Points on a hilly landscape, in no order, each with its height.
From any point a ball rolls to the lowest of the 2 points nearest to it. It stops when none of these is lower. Distance is the straight distance between rows; heights are no part of it.
Toz: [ 42  12 -51   0   2 -19 -14 -46 -67  -8  19 -15  -1 -11   0 -21 -33 -37
  16 -12   0  36]  (h 35.2)
vot: [ 10  35  18  -5 -43  45  -6   6 -16 -32 -24 -43 -71 -76   9 -67 -38  19
   9  49  71  32]  (h 37.4)
ker: [-15 -42 -11  14 -35 -15  13  39   0 -12   5 -17  12  26  -8   9   4  55
 -64   4 -32  82]  (h 41.0)
zezu: [ 11  27 -67 -16  -1   9 -34 -40 -68 -29  63 -23 -24 -37  26  -4 -32 -52
  -5  46   8 -16]  (h 43.9)
nakep: [ -2  35  38 -23   3 -25   1 -33 -11   1  56  68 -14  32  19   6 -14 -43
  33 -29 -26 -64]  (h 54.0)
Zame: [ 24   0 -29 -17  43 -27 -42 -45 -47 -12  23 -13  13   7  17  -5 -24 -52
  14 -12   9 -27]  (h 38.3)
Pagam: [ -4   7 -17 -48  31 -27 -30 -38 -20   2 -10  -2 -10  19  19  16  24 -36
   1 -28  -9 -32]  (h 35.1)
boril: [-50  21 -14  35  37 -31  23  20 -20  37  10  25 -15  11 -30   3  26   9
  38 -13 -67 -25]  (h 48.2)
mupaz: [-16 -33  15  47   8  15 -42  35  37 -56  -7   1   4  11  -3  22 -17  25
 -26  39 -17  62]  (h 46.8)
nim: [ -6   9  -8  30  17  43   4  12  18  24  -1  43  15  -6 -35  32  30  43
 -22  18  41 -37]  (h 69.9)
votun: [-52  -3  11 -78  16 -57   0  52  16  48  -4  47  -1   1 -20   7  30   5
   1  -9 -60 -47]  (h 48.4)
muf: [ 16 -58  47  57   9  38  42  -1  -4 -10   3 -20  -1  31 -10  26 -50   5
   9  33  13 -21]  (h 38.0)
Ket: [-21  35   2  14  -5  33  -2 -42 -21 -23 -28  19 -36 -50 -21 -62 -40  -9
  21  -3  29   4]  (h 43.0)
buges: [-35 -52  32   5  -5  12 -65  11  35  28 -22  25   2  -6 -15  13  36  -8
 -11  -6 -22 -42]  (h 84.5)
guz: [-26   1 -10  25   5  65 -14  33  40 -29 -21 -20 -35  -9 -10 -24  16  16
 -22  44  28 -12]  (h 72.6)
Fibi: [ 19   8 -17 -58 -17  40  -2   4 -28  26  35  57  -6  44 -26  49  20 -43
  -3 -42 -31 -24]  (h 80.5)
ludo: [ 42  -1  65  14  39 -24 -23 -24  -3   9   9  15  15  44 -20   5 -23  -1
   3  17  30  -5]  (h 32.4)
zile: [-41 -21 -19  -3  37 -20 -21 -14  -7  -4 -10  13  20  -7  15 -14 -56   4
  -1  15  -8 -55]  (h 32.9)
bif: [ 11  35  18 -34 -24 -45  12  19   2 108  56  43  10  25  29  54  40   6
  23  -6 -15 -49]  (h 51.9)
fidog: [ 12  12 -13  -1  43  13 -34  10 -35   8 -11  -6  -9  40  -9  42  27 -21
   5 -32 -16  -3]  (h 39.5)
ged: [-16  53 -44   3  25   6  -8 -39 -24 -22  18  28 -16 -29  43  22 -68   3
  -1  22   1   5]  (h 39.3)
lus: [ 15  13  10 -11  36 -24   2  12  21   9  24  20 -20  13  11  24  42  12
 -28 -21 -24  35]  (h 58.3)
Kemu: [ -8   2   6   8  35  27 -13  56  27  -4  11 -11  52   9 -33   1   7 -21
 -41  11 -20  -1]  (h 52.7)
Gur: [  2  29 -55 -41  44   7  -5 -18  -5 -14  14 -26 -11 -20  37  25  13 -26
 -31   5  11 -17]  (h 30.2)
pizi: [  0 -55  29 -67 -14 -19 -44  42  30  58  20  59  11  -9  -5  74  32  -3
 -18  22 -36 -19]  (h 63.3)
Raza: [  3  15 -61 -46 -31  -8 -27 -44 -52 -82  80   5 -28 -26  29  -5 -18 -77
  15  -3  -9 -37]  (h 46.1)
Fovil: [ 41 -23  45  17  -4  -2  32  28  66  18   2  34  49  21  17  37 -11  41
  -1 -18  27   4]  (h 50.1)
pemu: [ 19  31 -35 -27 -14  27 -16 -17 -14 -27  12  -7 -57   7 -13 -46  45 -54
  25 -34 -15  22]  (h 32.1)
ladeg: [ 25  22  -3  32  -3  29 -26   1 -39 -45 -25 -38   6 -67 -30   1 -38  -6
   0  22  25 101]  (h 43.2)
sipi: [-43  44 -12 -52  21 -52   7   4  25  47   2  51   8  -1  17  15  31  16
  16 -20 -52 -28]  (h 51.5)
nifes: [-39 -61  73  32 -45 -38  41   3 -17  -6 -70 -27  53  39  -9  41  15  59
   7  11  -9  -1]  (h 31.0)
div: [ 41 -10  30  39 -25  39   0   2  35 -34  -9   6  73 -13 -25  15  -6  22
 -39  15  47  52]  (h 45.4)
bel: [-17  57 -22  34  -6  10   8  10 -29 -33  68  30 -35   1 -27 -35  21 -62
  37 -36 -41 -35]  (h 45.7)
subu: [ 23  15  18   7  -2 -15  16 -44   4  24  25   5 -25  11  16 -20  10  15
 -18  -5  45 -10]  (h 19.1)
tas: [ 10 -34  26   0   3  -3 -39  39   3   9 -12   4  61  46 -33  64  12  17
 -12  32 -32  32]  (h 52.1)
duba: [-21  -4 -52  36  -7  36 -13   8 -39  -6  30   3   4   0 -10 -14 -29 -65
  25 -29 -61 -36]  (h 49.0)
Nik: [ 13 -17   1 -14 -12  -6   7  -1 -42   5   8  14 -38  68 -18 -44 -32  -2
  -5 -37 -12  24]  (h 77.0)
sev: [  9  14   1   2  31 -21  48  64  46  13  29  19  16  17   8  48  23  40
 -25  -2 -33  35]  (h 56.7)
Zev: [ 38 -23 -36  50  13  -1  60  -6  14  -5  21   9 -20 -37   3  12 -20  17
  20 -18   6  21]  (h 53.7)
Pafi: [  39  -16  -25  -10   -8   26   42   29   -7  -57  -37  -69  -37 -101
   -3  -19  -26    1   34   10   31   68]  (h 37.3)
Tureb: [-32  30 -51  19   7   3  14  -1 -34  -9  -6  -8 -27 -15 -12 -32 -11  27
 -13  25  -2  20]  (h 43.8)
Vebi: [-36  48  28  10 -26  47  39 -27  17  -8 -34 -53 -33 -51  29 -55  -7 -14
 -24  21  34  16]  (h 40.5)
rires: [-53  -7  15 -44  15 -35 -26  66  25  69   5  10  45  21  11  17   1 -14
   2  10 -75 -46]  (h 43.5)
det: [ -4  30 -34   6  14  50 -44  26  20 -17  -2  11  -2  -5 -20 -41  -2 -12
 -14  10  28 -18]  (h 71.9)
rotuf: [ -6  -9  40 -22  41 -63 -23  26   1  48  13  10 -20  18 -22  45  76  16
  17  43 -18 -39]  (h 62.3)
tov: [ 16  34 -53  -6  14 -21  -2 -32 -31 -19   7   8  24 -33 -26 -65 -42 -51
  51 -23 -11   9]  (h 33.5)
gofa: [-27  26 -62  19 -14   5 -15 -40 -64  -3  28  38 -29 -13 -26 -26 -13   2
   6   1 -16   4]  (h 44.6)
pidaf: [ 16   2  24  28  -5  24   6  17  13 -54 -12 -30 -56 -27   1 -56 -30  38
  -9  64  69  29]  (h 35.7)
gelut: [ 51  -4 -28   1 -26  48  -2  -3  50  -3 -33 -50   6  -2  34 -22  -1 -16
  27 -11  36  31]  (h 31.4)
Dek: [ 14 -26  57 -22  21 -77 -12  42 -14  73  16  25 -12  17 -39  26  54 -16
  45 -15 -27 -26]  (h 56.9)
Pebef: [ 27 -17 -31 -24  12   6   7 -22 -10 -38  45  12 -44 -41 -13 -43 -38  -7
 -20  49  55 -10]  (h 32.3)
lotuz: [ 16 -42  17  14  12  37  33  -9 -17  -3  12 -21  -4  19 -14   1 -44 -43
   4   2 -18 -13]  (h 41.2)
roriv: [-35 -19 -40 -24  -5  33 -42 -23  22 -34  -8  -3  -9 -41  15 -54 -38 -38
   6  32 -16 -18]  (h 25.2)
fabim: [ 48 -24 -29  22  25  -9 -27 -35 -46 -30 -21 -28 -13 -28  12   6 -40 -24
  44 -27  20  37]  (h 36.9)
pebuz: [  3  13  30 -15   4 -37 -25  37  13  61  13  54 -10  17 -20  65  58  59
  -5  35  18 -18]  (h 66.3)
Sep: [-14  22   4 -53 -28  15 -13 -24  48  42 -23  30   0  28  33 -11  21 -25
  11 -39 -40 -11]  (h 25.0)
rokab: [  6   5  64 -51  -2 -39 -38  52  12  62  15  77   3  37   4  18 -15  -8
  24 -37 -15 -34]  (h 42.6)
nezif: [ 46  23 -63 -33  -1  50  17  -8 -15  -6  35  38 -20  18   0  28  -9 -32
  15 -29 -11  16]  (h 81.4)
lapof: [ -5  -8 -30 -26 -17 -14   7 -26 -27 -45  37  33 -22 -12  11 -64 -35 -42
  16 -50  20 -77]  (h 27.0)
rofub: [  4  -1  27  21  10  23 -15  50  37 -44  -6 -10  41  37   7  70  25  29
 -19  48  -8  43]  (h 49.1)
Sedon: [ 11  22 -14 -40 -32  32  38 -21 -31 -23  28  21 -46  23  -2 -49 -35 -32
 -14 -52   4   5]  (h 77.7)
mina: [ -5  -1 -67 -58  20  20  10 -16 -19 -42 -18 -24 -26 -37   0  18 -11   4
 -33  21  18   7]  (h 27.4)
Dabib: [-48  22   7 -33  16 -15  21  28  49  43 -38  29  20   6  25  27  12  41
  -7 -12 -22 -44]  (h 54.5)
Narar: [ 13   7 -13 -27 -18  57   0  -3  50  21 -44 -19   4  27  20   6  16 -29
   9 -33 -10   5]  (h 28.7)
Kaz: [-41 -23  30   5  10 -49  -1  96  10  57 -24  10  51  11 -14  27  14  38
  10   1 -42 -27]  (h 37.2)
Suga: [ 16 -27  27  17  -7 -37 -10  75  31  94  31  22  19  -8  23  67  52   4
  27 -18 -28 -45]  (h 37.9)
kora: [-18  -1 -32 -13   0   0 -18 -10   4  -1 -12 -35  14  11  25 -57 -63  -3
  -3  49  11 -11]  (h 28.4)
tuvuk: [-15   7 -11  -8  58 -14  62  21  11 -34 -18 -29 -30 -19  15 -13 -13 -11
   7 -37 -18  -3]  (h 40.4)
bemun: [ 29  69   5 -10  22  36  -8 -27  -9 -10  -6  -9 -37  17 -26  -8  30 -42
  16  -7  10  41]  (h 30.3)
lor: [ 49   9  30  42  -9  36 -20 -18 -15 -49 -22 -17  15 -32 -27  15  -5   8
 -19  10  62  75]  (h 44.1)
Ledi: [ -6 -40   0 -34  17   3  36 -17  -6  -4 -28   1 -35  12 -31   5  19  21
 -17  -8  16 -38]  (h 78.9)
Terim: [ 17 -22 -15  38 -17   8 -24 -44  20  47 -18  -7  26 -10   9  -5  27  -1
  20 -12  21 -23]  (h 52.6)
Sinip: [ 22 -48   6   1 -11 -29  -6  -3  -5  44  -6  26  66  11 -35  58   3  41
   3  18  -7  20]  (h 54.6)
ragi: [ 13 -39  48  42   0  25  42   9  -2 -68 -25 -53  39  26  12  43 -47  18
   2  60  20  19]  (h 33.4)
Gubu: [  8  39  15   3  19  -9  21  27  43  36   7  25  18  26 -10  25  36  64
 -16  35  33 -27]  (h 68.5)
mopa: [ -4 -23   3   8  40 -20  44  43  24 -61  -8 -66 -11   1  21 -11 -10   6
 -21  -2 -16  46]  (h 38.1)
Puvis: [ -9   9  -9 -14  -4 -24   2 -42 -21  -5  15  12 -48   7  25 -66   1   3
  -6 -27  40 -64]  (h 23.5)
Tup: [ -8  14  -4  18  -8   7 -19 -10   1 -12 -35 -52  -6  -9  32 -21  15  11
 -26 -29  19  32]  (h 47.0)
gevev: [ -5  13  -3  18 -21  33  -3 -37   9 -14 -37 -41  19  -7  18  17  -7  31
 -13  67  39  24]  (h 45.1)
selag: [  9 -28 -44 -38   6 -10  42 -12  -4 -42  50   7 -40 -24 -11 -50  -9 -37
  -5  -1   4 -41]  (h 29.7)
getev: [-20  34   9 -21 -24  36  39  -3 -27   8  46  20  -3  25  -4 -27 -10 -46
 -31 -54 -23 -40]  (h 78.4)
sorup: [-36  12 -14   9 -36  16  25 -52   1  26 -12  31  -4 -21 -30 -67 -20  -2
   8  -4 -18  14]  (h 44.2)
Zusom: [ -3  24 -45 -13   2  41 -23  -7 -15  12  36  37  -4  -5 -20   2  24   2
 -47   8  30 -44]  (h 71.0)
tavem: [ -6 -52  28 -32  17   6   6 -12   8  19   9  29 -15   0 -14  32  17 -15
  -8 -15  12 -85]  (h 80.8)
nuv: [-21  51   4 -25 -25  48  13 -43  -7 -22 -12 -21 -36 -81  -4 -65 -19 -49
   3  12  21   9]  (h 41.9)
mas: [-25  40   4  44  -1 -14  -5 -14 -16  26  34  37  -4   9 -23 -60   9 -39
  47 -23 -35 -58]  (h 47.4)
Fak: [-29 -13 -29  29 -35   4   8   7  -6  22 -11 -44  74  14  15  -2 -12  38
 -56  20   0  13]  (h 10.4)
Par: [ -9 -48 -14  20 -22  38 -20  11 -23 -45 -35 -53 -14  -5 -40  -6  32  31
 -46  33  37  32]  (h 74.3)
ketaz: [ 27 -10  18  48  29   5  23  58  48 -40 -15 -72  24  13  19 -13   9 -15
  16  -4 -10  42]  (h 35.6)
Sas: [ 10  28 -27 -17  51   1  -9 -27  21 -28 -23  -2   7 -37  -7 -18  -8 -44
  44 -19   0   4]  (h 31.2)
roga: [ 24  31   2  46  -9   7 -27 -17 -22  32  15   4   6  26  -9 -59  11 -37
  32 -38   2 -16]  (h 49.2)
lig: [-35  -2  40   9 -39  -4  46 -37  16  50 -13  16  17  -2 -31 -39   6  28
 -31  -7  -4   8]  (h 45.8)
Pigom: [ -9   5 -26 -30 -20  38 -36 -56   3 -22  36  44  -3  -5  -5 -25 -28 -56
   7  22 -15 -24]  (h 27.7)
Piman: [  9 -17  14   9  16  17   1 -13  -4 -38  17 -51 -14 -31  25 -16 -46 -57
 -16   6   1  27]  (h 43.7)
labi: [  2 -16  27 -17  -7  -9  37  15  75  12 -48 -14  11  33   1 -34  33  46
  16   1  29 -17]  (h 8.1)
nef: [  7 -15  34   1 -19 -27  10 -22  36   9 -58 -30  48  24 -34 -39  38  42
   4  19  38   2]  (h 14.8)
bozi: [  0   5   5  48   0  -2  -9 -71  12  24 -33 -31  13 -31   1 -15   2 -25
  51  14  -7   6]  (h 54.7)
dogos: [ 16 -50  14 -48  20 -26 -12  25  15  15  23  41 -17   2 -22  61  45 -11
 -12 -32 -43   5]  (h 60.4)
zufad: [  2 -39  58  -7 -45 -79 -20  27  -3  89  24  44  17   7 -31  -7  29  26
  -5   6 -28  16]  (h 52.0)
voso: [  2  22   9  30 -35  60  21  -9  -1   3 -31 -50 -44 -36  31 -58 -34   3
  11  21  65 -14]  (h 38.9)
sozil: [ 17 -14 -44 -47 -10  34  -9 -12 -44 -50 -44 -48 -49 -48  -9 -13 -33   1
   5  44  38  41]  (h 25.1)
Tase: [-18 -15  16  62  19 -19  -6  71  43  48  -3   9  33   3  23  40  24  32
  26   3 -23 -39]  (h 31.1)
lodo: [ -5  16  19  47 -29  40  13   1 -10  16  -3 -45  54  32  19   4 -46   9
 -31  14  -1  32]  (h 14.3)
sonov: [ 28  82  18  14  10  42  -1  -8 -27 -14  -5 -47 -35 -11  -2 -40 -10 -31
  14  24  37  46]  (h 28.2)
deso: [ 14  -5 -38 -12 -19 -29   6 -11  -2  35  20  28 -45  29 -13 -19  62  17
  17 -21 -12   4]  (h 49.9)
Sib: [-13  -5 -28 -63  26 -23  17  -3  11   1  51  41  19 -10 -11  14  13 -35
   1 -12 -50 -69]  (h 70.3)
balo: [ 17  65  11 -10  15  19 -17 -43 -11 -25  44  34 -25   8  35  -3  -8 -56
  17 -36  12 -27]  (h 51.1)
Lod: [ 11 -46  19 -45  16 -20   3   1 -25   6   5  -8 -24  45 -34  31  35  20
 -53  15  10  -7]  (h 77.2)
sezer: [-37  10  37 -19  17   2  21  20  52 -34 -44 -55  26  34  26  29  24  14
 -24  18 -33  29]  (h 59.8)
metok: [ -3 -35   3  23   1  21 -43  -9   3 -32   1  -5 -12 -24  10 -16 -36 -12
 -27  17   3  47]  (h 45.2)
renen: [ 58 -11 -52 -16 -23  25  -2 -30 -32 -32  24 -12 -42 -31  -1 -34  10 -70
  37 -47  12   3]  (h 33.6)
Kubu: [ 14  47 -25 -16 -11  51  16 -36  -8  -8 -14 -44   5 -37  27  -2 -49   0
  -8  50  40  30]  (h 43.3)
zifef: [-27  54 -34   0 -15 -19   7 -46 -62  20  48  26 -21   0  -1 -12  26  -3
 -23 -35 -14 -27]  (h 45.9)
vovu: [-34  -7  -4 -17   1  16  33   9  41   2 -47 -19  18  15  29  46   7  34
 -18   5  -7 -15]  (h 57.3)
Tovuf: [-25 -13  54  -9  -8   3 -15  65  25  45 -26  73 -19  35  15  36 -24  38
  14 -39 -21 -27]  (h 47.3)
vikis: [-44   8  13  39  46  -1  18  49 -12   1 -31  -8   2  34 -25 -11 -10  12
  13 -11 -55  -5]  (h 45.6)
gagag: [-32 -12 -28 -59 -31 -28  -6  26  14  23  87  84   7  -2  18  35   4 -24
   2  -6 -63 -75]  (h 68.3)
Gikit: [  1 -24   7  -8  -6   3 -23   5  35 -66 -29 -29  91   5  16  49   0  49
 -34  76  37  15]  (h 49.8)
reli: [ 29  10 -17  24   7  23 -15   6  20 -30  31   8 -42 -41  -1 -63 -47  14
   6  60  52  20]  (h 34.1)
Vob: [ -9  30 -29 -11 -16 -68   0 -42 -28  38  46  46 -14  20  -6 -21  33  -1
  32 -23 -32 -17]  (h 47.8)
furin: [ -9  44  32 -40  -2 -27  25  -6   9  50  60  55 -11  36  41  32  -2  -8
  -2 -14 -22 -55]  (h 56.8)
bev: [  2  18  64  18  20 -25  29 -55  -5  -4 -25 -29 -10  21   0  23  21  36
  -8  37  36  18]  (h 20.4)
giris: [ 24  -2  26  52 -24 -12   3 -11  -5  41  27  -4   6  35  21  -1   8  33
 -29  -6  17  35]  (h 14.7)
fanug: [ 18 -21   8 -37 -23 -58 -15  -6 -23  66  31  49 -51  30  -6  34  58  25
  10 -19 -28  14]  (h 52.3)
vopa: [ 10 -38  41 -18 -13  -4  -4  20 -15  26  -7  41 -10  61 -26  -2 -31  35
 -19 -20   9  -6]  (h 75.8)
Nosog: [-27  30 -15 -29 -31   8   2 -33  34  25  -8 -11  17  17  44 -45 -18 -18
 -28 -12 -24  23]  (h 21.2)
lida: [ 16 -43  37  49 -27  18  50  13  -4 -65 -38   1  52  41   1  56 -34  75
   6  39  46  -3]  (h 28.9)
ses: [ -4  75 -50   7   2  19 -16 -31 -55   0  21 -19   8 -34  41 -13 -66 -17
   4  37  31  -4]  (h 41.3)
gitom: [ -4 -67  60  31 -44 -18  74  20 -15 -50 -38 -10  78  44 -16  81   9  71
   9  26   1  10]  (h 22.6)
lugu: [  3 -44  15   5 -10  -4 -23  -8 -12  -8 -18 -35  -6  28 -12  17  45  35
 -60  22  46  -1]  (h 75.4)
Putuk: [ 16  -7   5  18  39 -23  19  86  29   2  24  -5  67  29 -18  27   7  25
 -24  11 -14   9]  (h 54.8)
bamas: [ 13  -5  29 -35 -26 -54   9  87 -17 100  56  42  -9   9  20  66  37 -21
  30  -6 -22 -59]  (h 45.5)
zop: [ -6  65  46  16  28   4  11 -19   0 -28 -26 -37 -15  -9  -5 -18  -6  11
 -18  41  41  46]  (h 25.6)
tikad: [ -1 -73  68 -36 -50 -44  -8  19  30  36   1  27  47  14  -4  64  10  49
 -42  33  12   1]  (h 71.4)
Pebo: [ 31 -17 -35 -35   1  10   2 -12  -1 -22 -25 -50 -38  -3 -13 -55   5 -14
  10  28  36  21]  (h 22.5)
Rad: [  1  -9  31 -23  15  44  27  11  35 -42 -24 -74 -11  11 -10  25  47 -30
 -27  23  -6  27]  (h 62.2)
lazu: [-24 -43  15   6  22  21 -34   4  23   0 -12   5 -18  -9   9  16  43 -38
  17 -37 -16 -75]  (h 82.9)
domil: [ -2  -4  76  18  44  -6 -10 -45 -13 -27 -33   6  -3   6 -31  12  -9   8
  -7   8  38  -8]  (h 26.7)
Nek: [ 33  10   5  17  11  44 -28  39 -30 -83 -43 -73  42 -43  -5  30 -47  -3
  -9  41  44  71]  (h 42.0)
folu: [-14  46  24   3 -18  22  45 -26  22  11   7 -17  19  21  27 -24 -49   6
 -33  34  -4  37]  (h 17.9)
kikir: [-14   3 -70   0 -31  25  -3 -10 -63 -58  54  -8 -19 -38  23 -18 -41 -79
  22 -24 -34 -32]  (h 47.7)
Lok: [-12  19  -1  21  -4  -1 -25  12   9 -15  66  56 -33  -8  -5  -6  55 -58
  16 -57 -50 -37]  (h 44.3)
Pak: [-34 -31  13 -56 -17 -47  -9 -33 -22  34   9  34 -53  12  -4  24  57   4
  -6 -25 -41 -23]  (h 55.4)
guvom: [ 32   1  10  38  29 -20  63  -5  39  16   3  29  35 -14  -1  41 -16  41
  21 -20  10  15]  (h 52.5)
zis: [-36 -13  26   2  11   4   6  12  -3  16 -16  47 -45  15  20  40   1  15
  -2 -60 -29 -36]  (h 50.8)
ris: [  1   4  31   5  10 -45   7 -29  -9 -13 -71 -31  14  38  -3   5  -4  34
  18 -31  -6  55]  (h 42.4)
sudu: [  9 -39 -14  -4 -11  -6   1 -16  15  -9 -29  -1  74  13 -24  46  -3  59
 -17  57  27  11]  (h 52.4)
lebil: [ 34 -62  52 -60 -16 -43 -17  44  32  55  30  14  44  25  -9  69  24  12
 -11  58  -2 -16]  (h 67.5)
Lebom: [ 45  13  11  25 -14  23 -11  32  37 -32 -27 -81  11 -15  22 -54 -12 -30
  19   1  27  70]  (h 33.3)
pese: [ 43  -6 -55   9 -10  10  14  -6 -47 -29  18 -46 -41 -82  15 -36 -15 -35
  26 -36  11  16]  (h 34.8)
gufa: [-24  17  -4  28  26  45  -7  30  -8  20  34  14  33   4 -33 -10  -5 -45
  -9 -10 -29 -52]  (h 50.7)
saz: [-25   4  14 -17  18 -44 -15 -21  -2  12 -39  -3  25  17  -4  -4  -7   5
 -16 -40 -41  43]  (h 45.0)
mugud: [-21  -6  11   6  28 -46 -13  36   0  59  17  24  15   8 -30  -7  47 -17
  40 -27 -34 -61]  (h 51.6)
Guno: [ -9 -57 -11 -66 -22 -41 -28  33  30  59  43  70  39 -10  12  39  -6 -14
   8   7 -60 -43]  (h 66.1)
Zive: [ 16  16  -8  14  42  26   9   9 -19 -66 -44 -61  65 -46 -27  34 -12   0
 -13  28  49  13]  (h 39.7)
roseg: [-16  28 -12  43  13 -10 -29 -28  31  -8   1  20 -41 -40   7 -68  28 -23
  36 -20   8   1]  (h 21.3)
Gili: [-13   0  -4 -20  12  -7  24  19  70  11 -15  -3 -24  12  -6 -46  42  11
  16 -17 -15 -16]  (h 13.9)
luvos: [ 24 -31 -44  27  10   9  53  23 -32 -36 -18 -64 -41 -55  10 -15 -27  -1
  29 -10  12  30]  (h 36.0)
dizoz: [-39   8   1 -14  15  -2 -26  -8   3 -25 -52  17  28  -2 -30 -13 -30  28
 -38 -16  -7  40]  (h 46.9)
Tuke: [  9  35 -50 -79 -17  23 -23 -38 -57 -41 -17 -28 -57 -46 -13 -51 -30 -32
  42  48  26  25]  (h 27.3)
nizu: [-12  54 -48 -28 -18  -4 -24 -46  10  18   6  -6  15   9  34 -56  -5 -46
  22 -12 -29  -5]  (h 23.8)
dakad: [ -2  54 -38 -29  33 -30  32 -28  10   3  14 -20   3   2  15 -35   4 -35
  34   6 -21 -19]  (h 27.5)
Rafu: [ 20   0 -44  36  33  -8  31  -8  25 -12  21  11 -34 -42  34  -2   9 -16
  60 -44  -8 -17]  (h 54.9)
pona: [  28  -25  -30   -8  -14   57  -17   21   -6  -51  -18  -24  -48 -114
    1  -20  -40  -39   30    2    2   61]  (h 38.2)
vonu: [-47 -13  10  -6  -7  -8   8 -39 -12   4  -4  18 -56  -1   8  -3  35 -29
  12 -49 -56 -26]  (h 53.6)
Resa: [-14   9  13 -50 -23  26  -2   7 -14   7  47  44 -31  39  21  28   6 -45
 -32 -59 -35 -54]  (h 79.4)
zol: [ -4 -25  28  -4 -21 -46  -9 -12   3  73   0  16  33  24 -20 -40  15  17
  -6 -15   1  -5]  (h 48.6)
nosi: [  9  -4 -26  29 -46  23 -13 -39 -14  48  20  29   3  -8  -3 -11  25 -23
   7 -54   2 -44]  (h 50.9)
monis: [-13  -7 -47  28  -5  -7 -22   7  14  40  16 -15  33  11  37  32   4  35
 -18  26 -12   0]  (h 5.4)
Tes: [-17  17  -8  77 -34  44 -20  -5 -35   2  -2 -48  13 -20  17  -8 -29  11
 -36  20  13  27]  (h 17.3)
Riril: [-10 -10 -15  42 -15  14  -5  23  21 -70 -31 -52  38 -15  13   0   5  54
 -18  69  57  18]  (h 47.2)
des: [  8  27   4  13  18   8 -48   9 -40  -2  49  20 -18  22  -9  28  49 -59
   0 -45 -45 -12]  (h 42.3)
ribon: [ 54  -6  43  42 -31   8  -3  30  52 -34 -18  17  74  39  25  45  -2  63
  -8   3  48  47]  (h 47.5)
sogif: [ 38 -30 -13   4 -14  -3   2 -15  26 -11 -34 -38   7   6 -42 -48  32  14
   7   7  36  35]  (h 19.5)
tus: [ 44 -34   3  30  19 -34 -23 -30   6 -20 -54 -29  18   5   6   7 -13  15
  44 -19  20  51]  (h 39.4)
veg: [-28  15 -31  17  24 -11  -6 -31 -19   7  14  19   8 -23  35  20 -50  38
 -35  15  24 -34]  (h 36.8)
mup: [ 29  23  54 -18  40 -49 -25  10  10  29  16  65   4  40 -23 -14  -7  -1
  22 -30   6 -21]  (h 37.8)
Tupir: [ 25 -23  75 -39 -41 -87 -21  45   5 116  13  54  16 -16 -22  55  37 -13
  35  16 -32  17]  (h 56.6)
kodo: [ -3  38  -6  28  -2  29 -20 -31  -3   3 -26 -10 -38  -3  45  -1   1 -12
   3 -59  16   8]  (h 48.3)
Gof: [-29 -33   6  37 -30 -18  45  36  -4 -21 -26 -12  31  16 -29  25  26  80
 -40  -5  -3  42]  (h 39.6)
gub: [-38  26  -5 -17 -26  -8 -43 -67   3 -31  32  58 -48 -13  21 -54 -17 -34
  24   6 -11 -40]  (h 30.4)
redut: [-12  14 -21  53  18 -12  19 -14 -70 -12 -19 -34 -13 -21 -11  11 -20  19
   8  -2 -11  50]  (h 42.5)
rovu: [ 21  19  26  39  27  18  25  -4   0 -57 -36 -25  61  -9 -10  53 -39  19
  16  39  38  33]  (h 37.0)
Ruz: [-22  14 -20  -5 -12  13 -12  13  22 -35 -67 -26  21 -32  -3 -37  -9  29
 -42 -35  15  58]  (h 48.0)
nug: [-22 -42   7  28 -31 -18  54 -22  -5 -12 -55 -41  26  22  -3   1  -1  63
   1  22   3  25]  (h 37.1)
fuda: [ -3  20   8  42  38 -13  11   5  66  -6 -17 -20 -20 -26   8 -51  35  16
  28   0  21  -5]  (h 18.1)
mena: [-16 -16 -11  13  33   0  62  37  -2  -3 -32 -27  -3  31   8  22 -24  11
  25 -37 -48  -5]  (h 43.1)
rakim: [ 29  50  -4  -8  13  16 -24 -25 -26 -29   8  -1 -31 -14  39 -26 -34 -46
   3 -63  30  17]  (h 49.6)
tem: [-35 -50 -40  19   0  44 -12  13 -16 -12 -15 -38 -35 -10 -20 -14  34  17
 -33  19  12 -32]  (h 73.5)
Nes: [ 16 -36 -26  51 -20 -22 -37  32 -12  50  36  11  10  24  15  35  20  51
 -30  -1 -10  11]  (h 10.1)
ditar: [  3 -56  46 -27 -24 -38 -12  32  21  45  20  66  14  30  -3  34 -37  53
 -33  12   2  -2]  (h 74.0)
nazep: [-14 -22  -7  76  -2 -19  20  24 -51 -40 -21 -39  33   1 -24  15  -7  55
 -16  -1  -5  54]  (h 41.1)

Where does a ball stop that starts at each point below?
Pak | Gof
guvom | gitom
Fibi | pizi
Sinip | gitom
Putuk | roriv
sudu | roriv
zufad | monis

Call two points neighbours if one is among the 2 nearest of the other. Go from one point of each pair to the other, from neighbour to neighbour, staying as low as possible. Name the highest point that can't be avoided.
Tase and Nosog | furin
bev and gitom | Pak
gitom and roriv | Sinip
